Each row is a point on a tangle of strands that fork, close into loops and nearly touch. The rows are in no order.
(in the rows, 100 means zero)
Points whose rows are less than 61.6 apart are linked; no others are. Some points are linked to none.
sar: [111,101,115,106,120,76,66,121,104,115,93,107,75,112,100,72,107,101,94,85,110]
Bot: [90,89,111,126,106,89,78,154,107,124,116,103,93,96,116,64,119,67,83,90,72]
Fuza: [106,110,82,95,119,81,144,125,124,102,87,92,85,122,91,76,136,112,92,96,86]
puvi: [119,93,83,111,77,109,99,72,102,88,85,63,114,74,87,121,63,94,98,114,92]
megep: [94,71,110,100,81,112,98,97,105,106,103,75,91,77,127,105,44,121,111,122,84]
Bukov: [122,101,116,104,109,121,97,106,93,112,132,131,110,119,89,122,114,113,99,96,135]
Gusi: [87,83,124,118,108,92,108,125,98,106,116,85,82,125,103,85,108,109,84,113,105]
Zituz: [45,93,102,82,86,104,101,101,85,111,50,71,80,85,104,82,79,101,92,89,105]
vor: [82,104,88,79,105,85,123,111,107,102,101,117,105,103,113,93,130,121,107,96,102]
miri: [110,146,88,112,107,116,119,43,96,82,80,102,111,86,90,111,100,84,100,109,91]
bim: [102,102,104,108,108,132,165,75,96,127,128,96,95,82,90,91,138,115,111,96,97]
Sevu: [126,106,62,86,81,107,160,72,105,124,84,90,87,70,83,98,117,118,114,97,65]
vafus: [112,143,94,110,97,124,126,56,108,76,93,88,117,74,98,113,73,102,112,131,110]
sibe: [118,104,97,94,146,91,58,127,113,121,92,102,68,116,100,80,127,85,92,68,92]
fas: [115,73,120,107,72,106,98,113,113,102,105,86,114,77,129,89,72,132,112,115,89]
pud: [89,85,96,92,60,112,90,111,98,106,102,96,107,88,120,124,43,113,115,125,79]
zaz: [94,111,95,75,134,89,69,128,86,126,85,106,58,118,106,102,124,88,106,72,88]
gamo: [72,79,115,128,108,98,103,140,98,117,103,67,89,115,105,61,112,103,78,90,101]
bafu: [100,117,100,95,122,98,47,83,79,91,101,113,84,98,107,134,91,61,101,92,103]
toban: [84,109,110,87,86,110,108,100,96,94,108,127,110,100,99,113,93,126,112,111,139]
ven: [120,85,110,113,63,114,127,96,103,114,126,98,121,82,110,86,116,128,110,100,88]
Dobam: [73,105,94,80,90,76,110,110,110,92,69,99,101,105,104,90,89,101,87,109,96]
zipo: [124,67,83,135,80,109,84,139,100,124,115,92,114,102,84,63,122,87,82,92,80]
rurur: [107,96,90,106,79,96,75,91,95,85,80,85,110,88,96,109,54,88,98,104,83]
rog: [101,114,79,88,114,72,75,102,113,86,64,104,86,103,87,85,96,92,88,85,108]
Lut: [77,85,127,95,87,107,91,108,85,118,64,88,82,93,111,80,65,103,91,76,101]
Femu: [87,105,107,90,121,93,60,98,77,108,96,110,67,110,105,112,105,81,101,83,104]
siku: [87,96,79,95,130,96,81,83,78,90,94,85,90,125,79,115,100,70,84,85,114]
ril: [86,135,51,97,70,98,113,71,92,101,89,100,116,79,73,100,110,85,119,91,103]
sig: [103,114,118,91,93,99,137,109,107,97,103,131,102,121,100,99,129,120,102,104,103]
dosi: [95,107,98,88,96,111,119,81,82,108,108,104,76,104,92,99,121,117,122,113,121]
rati: [124,90,93,120,96,116,82,134,100,122,119,100,99,96,80,65,136,89,96,81,101]
gumo: [91,82,85,87,75,88,95,84,90,111,63,80,96,74,98,83,95,111,102,93,86]
noga: [81,70,109,107,95,99,99,126,96,120,73,68,89,106,104,74,89,105,79,80,98]
tasuf: [119,99,100,96,126,121,93,64,83,83,122,108,112,105,104,118,122,105,97,91,128]
losu: [71,92,79,83,86,99,97,92,82,109,72,77,78,98,89,94,86,98,102,88,92]
koti: [87,77,77,113,84,107,91,68,97,92,85,41,119,73,85,127,66,74,90,109,82]
fekot: [72,60,94,99,92,110,111,91,93,98,122,72,106,100,87,120,70,116,96,110,127]
bafig: [119,81,75,86,72,106,108,95,98,120,81,84,107,83,86,83,105,119,99,87,93]
nik: [99,103,89,88,114,124,141,89,89,124,113,98,83,107,85,99,149,122,111,93,110]
navon: [107,123,119,89,124,99,111,88,112,97,93,111,103,91,132,99,150,104,105,99,101]
duno: [145,93,116,124,117,113,87,103,120,89,124,109,123,111,100,97,90,118,98,107,123]
Val: [116,89,126,95,124,81,70,111,96,99,128,118,83,112,116,127,117,89,96,96,92]
fulo: [107,74,108,133,78,94,85,161,102,124,111,89,104,100,103,66,100,78,76,95,70]
des: [119,85,107,102,90,110,113,88,121,90,86,83,123,90,94,102,68,132,88,123,113]
barig: [134,98,73,85,83,117,139,80,92,128,94,86,100,85,83,87,114,123,107,83,88]
nufiz: [118,80,124,119,77,106,100,121,104,109,127,101,114,97,110,89,89,120,107,113,97]
vaduf: [75,132,73,81,105,79,105,92,105,79,83,103,105,110,88,125,118,76,91,103,115]
mupa: [79,74,112,93,108,77,87,138,93,121,112,121,90,118,100,102,99,89,84,67,94]
kunup: [69,100,83,88,71,81,122,99,106,81,66,74,104,79,91,112,75,102,93,115,93]
pebup: [72,118,71,84,99,75,86,97,100,82,68,102,102,99,84,91,113,87,93,90,130]
sol: [113,120,122,102,117,115,134,78,98,81,111,132,136,108,114,120,97,113,90,100,91]
giso: [119,92,107,111,99,119,138,75,95,113,124,97,117,86,105,89,127,115,113,93,88]
tivul: [110,86,133,108,92,93,83,133,97,108,113,113,87,106,113,82,83,99,112,100,86]
Tevuf: [120,116,108,100,127,98,93,70,103,71,104,106,102,109,119,122,97,97,104,120,92]
Vuzam: [98,114,73,60,87,93,141,97,104,99,100,117,109,105,101,101,123,105,118,90,76]
Tofo: [60,103,87,89,107,80,97,88,103,71,94,90,121,107,102,128,102,70,85,100,108]
gonob: [114,89,89,93,89,96,82,88,83,101,105,113,97,109,98,97,89,87,115,82,82]
nuf: [121,82,104,102,90,91,129,82,117,84,81,79,116,97,90,88,98,115,91,103,95]
tol: [127,127,81,89,108,115,120,102,100,119,97,103,80,112,92,69,127,121,117,87,86]
Zilil: [115,113,124,106,85,99,98,112,87,120,122,122,84,105,123,79,137,111,124,110,89]
tolo: [82,113,109,77,112,83,106,90,102,84,103,120,100,101,117,117,136,102,104,106,106]
Gupi: [88,116,106,107,108,80,73,114,100,83,65,108,88,119,94,91,73,82,91,100,110]
Kar: [111,75,122,111,117,82,82,124,95,97,143,122,105,125,124,109,104,81,100,93,74]
zug: [99,111,85,93,74,116,153,53,96,111,92,96,91,69,80,107,109,98,118,111,72]
pefan: [135,98,105,114,103,137,113,92,123,93,95,110,124,90,98,107,55,134,93,129,111]
sugav: [108,81,127,134,113,100,60,133,100,114,121,103,84,104,110,97,128,97,90,97,130]
soteg: [106,133,120,88,113,100,138,68,101,87,101,127,119,103,123,102,133,111,92,90,86]
pugun: [68,127,86,112,88,89,72,101,109,67,99,101,129,83,100,118,74,74,117,112,111]
Zevep: [124,126,97,110,100,137,111,72,104,82,83,108,124,92,83,109,57,119,104,127,113]
voso: [101,137,73,103,90,110,142,47,104,100,85,86,97,81,82,108,116,78,119,110,79]
san: [139,87,108,102,93,85,91,94,94,89,104,115,106,111,96,89,91,106,107,91,104]
lobib: [121,97,107,132,116,99,61,137,99,125,130,115,90,93,90,76,142,74,95,94,115]
patu: [72,92,92,87,104,94,87,133,87,125,96,113,87,112,107,87,99,82,101,50,81]
nila: [115,95,101,120,101,110,123,102,106,100,107,92,104,109,90,77,128,118,89,108,122]
bigo: [111,105,113,105,134,94,89,97,116,69,109,101,92,125,116,119,76,105,98,134,100]
gir: [89,101,101,88,75,119,82,92,88,102,116,102,107,89,102,120,57,105,122,116,99]
vutu: [103,93,126,99,125,87,80,125,104,102,110,105,86,113,120,102,146,94,95,102,116]
podet: [83,128,74,95,70,88,92,84,101,77,91,110,127,87,92,106,90,82,114,101,106]
Sutu: [110,125,65,67,101,113,130,117,113,115,86,114,95,110,92,86,119,121,118,81,83]
vabi: [99,100,105,82,64,103,112,91,98,101,110,116,117,90,94,105,82,113,109,108,107]
Kib: [131,115,119,110,99,113,131,104,103,97,109,137,125,109,103,99,107,115,93,94,92]
Sil: [107,115,94,91,100,93,99,121,95,125,103,109,82,119,106,83,132,102,121,91,77]
taf: [84,87,134,121,126,93,92,137,111,96,118,93,89,129,110,108,85,120,84,118,111]
Rabu: [70,84,87,94,97,96,108,74,83,97,84,57,82,94,98,104,77,85,89,105,83]
lobel: [113,112,89,80,108,91,95,78,95,81,96,112,101,115,107,106,102,78,107,104,86]
Kogoz: [122,94,131,132,130,97,79,132,124,101,124,111,93,120,112,106,94,101,87,130,109]
goso: [74,66,96,106,88,111,105,79,89,92,87,48,100,80,104,114,56,90,77,94,94]
faf: [71,122,86,98,114,91,73,89,114,63,108,95,126,89,109,136,98,68,106,108,116]
Zuf: [112,99,131,107,107,68,66,124,109,115,99,128,77,102,105,80,78,84,97,86,96]
feg: [47,78,86,94,84,101,122,83,98,88,110,72,98,83,81,130,65,92,107,122,116]
rifi: [109,99,103,88,122,112,64,82,99,75,115,123,114,96,95,129,95,97,108,92,134]
nagu: [76,98,104,88,101,108,85,89,88,88,105,104,88,101,100,100,98,118,115,109,136]
nure: [129,101,124,107,110,99,95,106,109,85,95,112,104,119,87,98,85,111,86,110,126]
zamud: [115,84,107,100,105,116,83,84,83,102,130,111,98,103,96,102,133,109,110,87,126]
Gafo: [50,92,77,104,72,85,129,80,111,97,94,65,101,70,81,119,86,85,99,119,90]
liliv: [100,124,92,97,121,108,67,91,111,64,103,116,123,86,103,143,86,80,101,116,131]
Sep: [87,89,125,119,112,77,81,162,107,128,122,127,90,107,114,91,116,76,85,80,90]
pebeb: [66,118,88,87,94,79,91,117,93,93,66,107,93,125,90,102,89,75,92,99,87]
Duba: [132,94,117,124,141,112,76,108,120,83,121,102,113,121,113,108,76,110,85,122,103]

How many points has the smallest loop of links through each point below? Write - if it is on no loop.
san: 8
giso: 13
navon: 7
Zituz: -

A piece is all that can be reached along the links. How many separate loops has the piece of each point below (a circle has one, a figure eight two, a Y none), and how many tips (points with one link)?
Val: loops 0, tips 2
Femu: loops 1, tips 1
tolo: loops 1, tips 1
faf: loops 0, tips 3
san: loops 1, tips 2

Name the points in between on the shortest way along the links from the first point to the second, in order.
goso, Kogoz: Rabu losu Zituz Lut noga gamo Gusi taf
Dobam, zamud: pebeb Gupi rog pebup vaduf Tofo faf liliv rifi tasuf
pefan, noga: Zevep vafus miri voso zug Sevu barig bafig gumo losu Zituz Lut
pud, bafu: megep fas nufiz tivul Zuf sar sibe zaz Femu
mupa, Kar: Sep Bot fulo zipo rati lobib sugav vutu Val
